Points on a hilly landscape, in no order, each with its height.
A climber steps from a point to the highest of its 2 nearest points, and stops where none of them is higher. Distance is the straight distance between rows; heights are no part of it.
Domal h=298: [ 47 -36  23 -14  38   0  20  -3  -9 -12  34  52  10 -13 -13   1  68   8
  -8  28  -5 -15  -9  17]
nad h=475: [  1 -54  22 -46 -27  54  24  11 -17 -13   6   6  -6  -7 -13 -19  44  61
  18  73 -58 -62 -30  60]
foza h=108: [ 62  43  -8 -23  -2  14 -72  17 -51  43 101  16 -14  25   5 -39   7  -2
  25 -72  27   7  42  -7]
fopi h=315: [-45  25 -38  -7 -49 -36 -67  31   5 -23 -33 -69  -4   5 -53 -11 -53 -14
   4   7  -1  49  15 -26]
Gele h=83: [ 68  40  14   3 -10  21 -22   8 -23  43  87  17  -2  15  36 -13  14 -24
  24 -60  37 -16  27   0]
dupeg h=38: [-15  33  -7  21 -68  17  34 -11  21 -14 -40   1   1 -40   1  34 -59  -7
  23  -7   4 -39 -35  12]
Zarir h=450: [ -5 -31  26 -44 -52  62  62 -23 -27  -4 -15  38  -1  16  21  -6  48  53
  34  68 -42 -58 -44  49]
sot h=427: [ 36  28  20  45   3  29  61 -25  18  -3  23  45   8 -41  24  24 -19 -27
  10 -42  44 -41 -36  17]
nodi h=313: [-15  16   4  23 -44 -39 -33  36  30  23   0 -87 -23 -24 -30  -6 -64 -26
   4 -17 -14 -14  36   2]
guvo h=239: [ 14 -38  18 -11  -3  -9  65 -29  19 -57  -6  54  25 -65 -49  29  47 -22
  -2  63  -3 -30 -14  13]
gepo h=261: [ 21 -34   7 -29  49  -6 -14  22 -24 -13  18  16   2 -19 -41  -5  47  31
 -19  29 -23   2  -7  28]
bef h=439: [-12  -7 -11   0  14 -22  17  -6  16 -42 -33   6  12 -62 -55  28 -10  -4
 -17  26  -3  -5 -16   1]
Vak h=336: [ 38 -22  13  -4  73  22   8  13 -22  35  40  58 -14  60  72  -3  64  30
  -7 -23   7  32  -1   4]
dakob h=147: [-45  42 -17  41  28  12  15  -5   3  16 -45 -27 -36  -5  31  14 -68  27
 -16 -66  20   6 -52   4]
Vimo h=407: [-18  -2  -9   4  -6 -11   8  -9   6   1 -27 -11  15  20  26  15  -4  -7
  -6  22   1  29   6 -21]
vogi h=474: [-25  56 -44   3 -53   1 -55  13 -31  10 -14 -43 -18   2 -17  -5 -72   4
  12 -49   9  18  -7 -11]
pame h=387: [ 53  12  25 -10 -28  53  27   8 -16   4  68  43  -7 -38 -16 -17  12  14
  32 -14  10 -79 -33  48]
Fimo h=379: [ 27 -50  47  18  16  -4  40 -13  50   9  32   6  15   6  58   7  36 -37
  -7  35  -4 -34  41  -8]
Nafup h=543: [-30  -6   0   7  45  30  16  -3 -26  37 -36  -4 -23  33  69   2  -6  66
 -14 -17 -15   8 -50  18]
bamem h=357: [-53  -9 -30 -18 -32 -13 -24   5  -6 -11 -78 -45   5  38   2   2 -28  32
  -4  46 -19  48 -17 -16]
Kupuv h=301: [-10  23 -36 -44 -19  10 -64  21 -61  15   1 -32 -11  19 -34 -27  -7  43
  -1   2 -15  29  -5  18]
Tiko h=332: [ 15 -28   7  16  75 -51   0  -3  35 -35  17   9  16 -55 -49  15  18 -48
 -30   2  16  10  26 -13]
tofur h=511: [ 33  32  24  42 -18  40  37  -7  19  35  37   5 -13 -23  46  -2 -37 -11
  13 -53  25 -56 -28  34]
finez h=419: [-58   9 -40  -6 -58 -11 -11 -15  -1 -16 -86 -13  29  67  22  16 -17   1
  11  34   9  73 -11 -54]
figo h=214: [ 31  43  -5  13  31  49  16  -9 -46  33  15  49 -21  35  53   1   9  27
   6 -66  30   6 -51  18]
Tav h=165: [ 10  44 -23 -13  52  45   0  -6 -65  15  10  63 -36  33   9 -13  23  62
  -3 -70  21  29 -71  18]
patud h=386: [-12 -26   6  33  77 -34  19   1  40 -30 -17  -5  -8 -73 -41  18 -10  -9
 -39   1  -3 -10  -8   9]
dumer h=213: [ -9  16 -24 -16 -20 -29 -66  -1   7 -13  29 -28  16  40 -28 -23   8 -59
  -8   1  18  52  63 -51]
dipup h=218: [-21 -11 -21 -29  49  16   9 -22 -48   3 -38  42  -7  53  25  -1  44  59
 -15   3 -11  52 -44  -2]
zuvim h=542: [ -3  16  13  37  64  18 -13  20  -3  52  12 -27 -41  15  44 -22 -27  28
 -20 -74  -3  -5 -14  27]
rufis h=269: [-20  17 -21  23 -10 -50 -22  12  32 -31 -18 -33   1 -50 -50  19 -51 -52
  -9 -17  14  12  26 -28]
guzim h=238: [ -8 -50  40  19  26 -35 -21  25  36  49   5 -77 -17  51  36 -26  20   2
 -20  27 -46   3  67  -4]
Futem h=435: [ 60  19  34  21  -5  65  32  12  -3  36  81  34 -12 -12  40 -15  -7   2
  24 -39  24 -72 -35  44]
nobe h=471: [ 33  -5  18  18  60  21 -22  41  -7  45  53  -3 -24   4  29 -24   8  28
 -10 -47  -3 -16  -2  29]
sedu h=282: [-19 -20  -7  27  45 -68 -12  11  50 -28 -11 -33   2 -42 -51  11 -12 -52
 -31  -2   2  26  44 -32]
tuz h=227: [ -6  24   0  26  -1   7  -6  17  10  22   3 -37 -18 -25   8  -1 -44  -3
   0 -31  -1 -17  -5  17]
nerag h=487: [-14 -90  55   7  16   1  55   5  75  -8  10 -24  -5 -22  22 -13  21  -2
   1  66 -55 -70  40  18]
mov h=714: [ 25  16   3 -27 -97   9  -9 -12  -7  -3   7   2  48  50  12  12  21 -44
  24  47  21   5  39 -24]
lagim h=60: [-32  29   4  55 -22  -2  55 -17  44 -16 -59   0   0 -43  29  49 -74 -11
   8 -33  17 -24 -41  -4]
luv h=87: [-49   7   0  42  -3 -26  33  -7  39  -2 -73 -23  -9 -15  34  36 -60  -1
  -4 -15   3   9 -12 -18]
bir h=426: [ 11  -3  10   5  -1  27  38 -29 -19  29 -15  31  16  50  85  19  21  13
   7   9   5  10 -21  -6]
ruzi h=605: [ -5  44 -48 -13 -17  -8 -45 -12 -40 -12  -2   6   2 -22 -60  -5 -23  -8
   9 -40  29  20  -6 -17]
fedi h=133: [ 44  42   1  16 -31   7   4 -18 -13  23  50  24  21  17  36  16   1 -61
  16 -53  47  -1  27 -33]
fon h=363: [  1   0   9  27 -17   6  61 -39  15  13 -32  34  32  34  85  36  10 -23
  11   5  15   6  -4 -34]
Kon h=320: [ 14  26 -12  18  -9 -31 -38  14  15  -5  28 -34  -3 -66 -62  -8 -51 -37
   1 -36  17 -21  29  -5]
bapev h=337: [-31  15 -17   5 -60 -14  26 -17   9 -28 -68   6  34   4   7  40 -28 -10
  15  25  12  19 -15 -24]
Gupob h=623: [-29   6  -6  21  85  28 -14   9 -18  38 -10  -6 -47  43  59 -20 -10  55
 -31 -68  -7  29 -27   9]
poro h=498: [ -2  39 -45 -24  -3 -14 -81 -11 -41 -14  39   8  -6   8 -59 -36  -2 -27
   4 -44  23  43  26 -36]
funun h=425: [ 14  24 -28 -12  35 -22 -80   7 -26  -5  60  -8 -16 -29 -69 -44 -11 -10
   0 -62  18  14  32 -17]
gofov h=190: [-20 -46  32 -15 -62 -11  33  -5  66 -41  -1 -24  15 -20 -10  10   3 -34
  16  81 -37 -45  46  -5]
rov h=184: [ -5   2 -13  -9  76  33  27 -11 -56  -3 -32  67 -21  22   7   6  43  71
 -14 -28   4  27 -77  25]
Dopas h=349: [ 68  14  25  -2   4  19  20  -8  -1 -17  70  58   6 -78 -63 -14  10 -15
  26 -18  30 -73 -23  39]
bet h=393: [-53  40 -41 -10 -55   7 -37  21 -33   5 -64 -55 -22   4  -9   7 -67  45
   7 -10  -7  14 -36   8]
lib h=366: [ 46  22   1 -21 -21   7  25 -13 -39 -29  21  68  16 -74 -91  -3  26   6
  24   0  22 -48 -44  37]
Rifel h=314: [-55   2 -43 -21   1   0 -43   4 -31   6 -44 -29 -15  54   6 -20 -14  40
 -13  13 -20  60 -13 -16]
modef h=272: [  1 -61  52  17  36 -48   3   7  63  15   7 -52   2  20  19  -8  31 -27
 -30  54 -30  -9  77 -18]
bom h=276: [ 52  13  12   6  56  35  37   1 -33  30  44  85  -9  43  60   7  54  28
   6 -44  31  20 -39  13]
Sovu h=548: [-13 -62  38 -14  -8  11  12  25  34  -9  15 -40 -14 -28 -15 -18  17  15
  -2  70 -60 -64  24  47]
dovev h=203: [ 10  42  -5  45 -23  -5  23 -33  17   4   2  23  23  20  51  35 -22 -74
  14 -52  49  12  14 -47]
ter h=371: [ 17  15 -11  16  47 -23 -44  14   0   3  38 -17  -9 -46 -50 -19 -26 -21
 -18 -56  17  -5  13   1]
Nugav h=587: [ -2 -15  11 -17 -86   2  21 -26  19  -5 -30   2  54  51  38  21  14 -32
  21  75   5  11  30 -36]
Vogup h=137: [ 53  21  -9 -50   6  -1 -83  15 -44  21  87  16  -4  27 -36 -47  36  -5
   7 -37  13  20  58  -8]
Vusa h=505: [-22 -60  23 -46 -39  28  23   9  19 -36  -4 -16   0 -35 -40  -8  25  30
  17  88 -60 -66  -2  46]
nep h=348: [-25 -22 -12  -6  20 -29 -20  -5  13  -2 -20 -18  10  45  18  -6  17 -22
 -17  25  -7  54  39 -41]
nomor h=285: [  6  21   5  30 -70  -4  48 -36  32 -12 -20  24  50  22  64  51 -15 -67
  30  -1  31   3  19 -48]
Biva h=397: [ 21   6   0 -40 -51  15  36 -15 -36 -37 -14  52  14 -52 -79   3  32  24
  21  44 -11 -38 -47  40]
Fom h=263: [  6 -19 -10 -25  44 -36 -63  23  -7 -11  26 -27  -5 -12 -62 -28  20  -7
 -30   4 -14  30  39  -4]
Zizam h=406: [ 46   1  10   5  74  18 -23  30 -13  40  75  23 -27  45  48 -29  28  10
  -4 -63  12  18  18   4]
Puve h=262: [ -3 -13   0  -1 -11 -11  71 -41  11 -49 -57  61  36 -39 -28  44  29  -9
   5  46   8   3 -31  -5]
Kud h=236: [ 13 -12 -19 -31  31 -27 -44   8 -27 -34   8   4   7 -34 -90 -11  24  10
 -20  23  -8  16   3   7]
Sakez h=216: [-11 -49  24 -18 -31 -11  53 -19  52 -56 -21  18  24 -47 -26  24  12 -22
   4  81 -26 -39   9  -4]
sored h=503: [-17  22 -30  -9 -18 -11 -15  -4 -15 -20 -34 -12   5 -31 -39  15 -24   4
  -6   1   3  10 -17   3]
Tol h=275: [-23 -20 -28 -52  20   2 -68  18 -32   3 -13 -22  -8  60 -22 -38  27  37
 -23  38 -34  66  20  -1]
nek h=428: [  5 -16  13 -43 -62  39  64 -28 -31 -23 -30  59  20 -11 -23   2  55  30
  27  73 -27 -38 -49  39]
fesup h=302: [-15 -22   1  -5  35 -39 -44  21  14  10  12 -50  -5  26 -12 -22  16 -23
 -28   9 -17  41  51 -24]
fogo h=384: [-20  41 -29  13 -45 -31 -71  30   2  14  13 -72 -14  13 -28 -23 -62 -33
  11 -38   9  23  40 -26]
Gegu h=341: [-31  23 -28 -27 -39  17 -61  38 -54  31 -22 -63 -26  16  -6 -24 -43  58
   0  -3 -29   3 -15  28]
fonu h=245: [-17 -37 -14 -39  53   7 -22   4 -39   3 -24  14  -6  61   8 -22  53  63
 -22  32 -36  57 -10   5]
suke h=266: [-27 -13  14  30  13 -17 -10  30  31  24 -15 -71 -32 -25  -6  -9 -43   8
 -11  -3 -28 -24  17  25]
fesus h=292: [-18  19 -17 -11 -43  -6  47 -32 -23 -36 -70  38  29 -17 -30  40   4   9
   8  19  12  15 -42  -1]
Fal h=317: [ 12 -55  44  18  53 -35  22   2  61  -6  27 -13   9 -27   7   5  32 -35
 -29  31 -15 -22  50  -2]
sipo h=264: [-41  13 -27   8 -31 -46 -49  14  29 -22 -18 -54   7  26 -22  -5 -28 -45
  -6   6   6  55  46 -54]
lun h=489: [  0 -21  15  -8  20  39  47 -17 -30  30 -37  24  -6  34  66   8  27  71
   1  19 -20  -8 -51  25]
Vodo h=118: [-69  18 -31  35  28 -20  -4  -6  10  -4 -61 -29 -24   2  14  14 -59  18
 -19 -39   4  37 -32 -23]
zatif h=361: [ 54  -2  27  26  35  16  53 -11  18  -6  52  59   9 -39   8  14  30 -26
   3 -11  36 -35 -21  18]
dasiz h=436: [  5 -76  61   1   7  18  66 -15  56   2  28  13   5   7  60  -5  45 -11
  12  63 -34 -66  29  10]
miled h=493: [-34 -13 -14  -4 -85 -11  16 -16  24 -16 -82 -10  51  67  53  27 -13  -8
  26  63   8  35   8 -54]
vum h=172: [ 28  15  -8 -38 -11 -15 -71  11 -20  14  63 -10  11  48 -12 -31  29 -38
  -6 -12  13  38  74 -40]
milaz h=183: [-36  46  -6  35 -31  10  -1  11  -2  35 -35 -49 -28   2  39  10 -80  17
   8 -48   4 -12 -28   8]
mim h=300: [ 45 -28  43  29  47 -13  36   1  52 -10  50  21   8 -53  -1   8  19 -48
 -13   1  11 -40  19   6]

For each start below, name the point where the climber stops.
figo => Gupob
sedu => ruzi
rufis => ruzi
Sakez => Vimo
rov => mov
Gele => Gupob
lib => Sovu
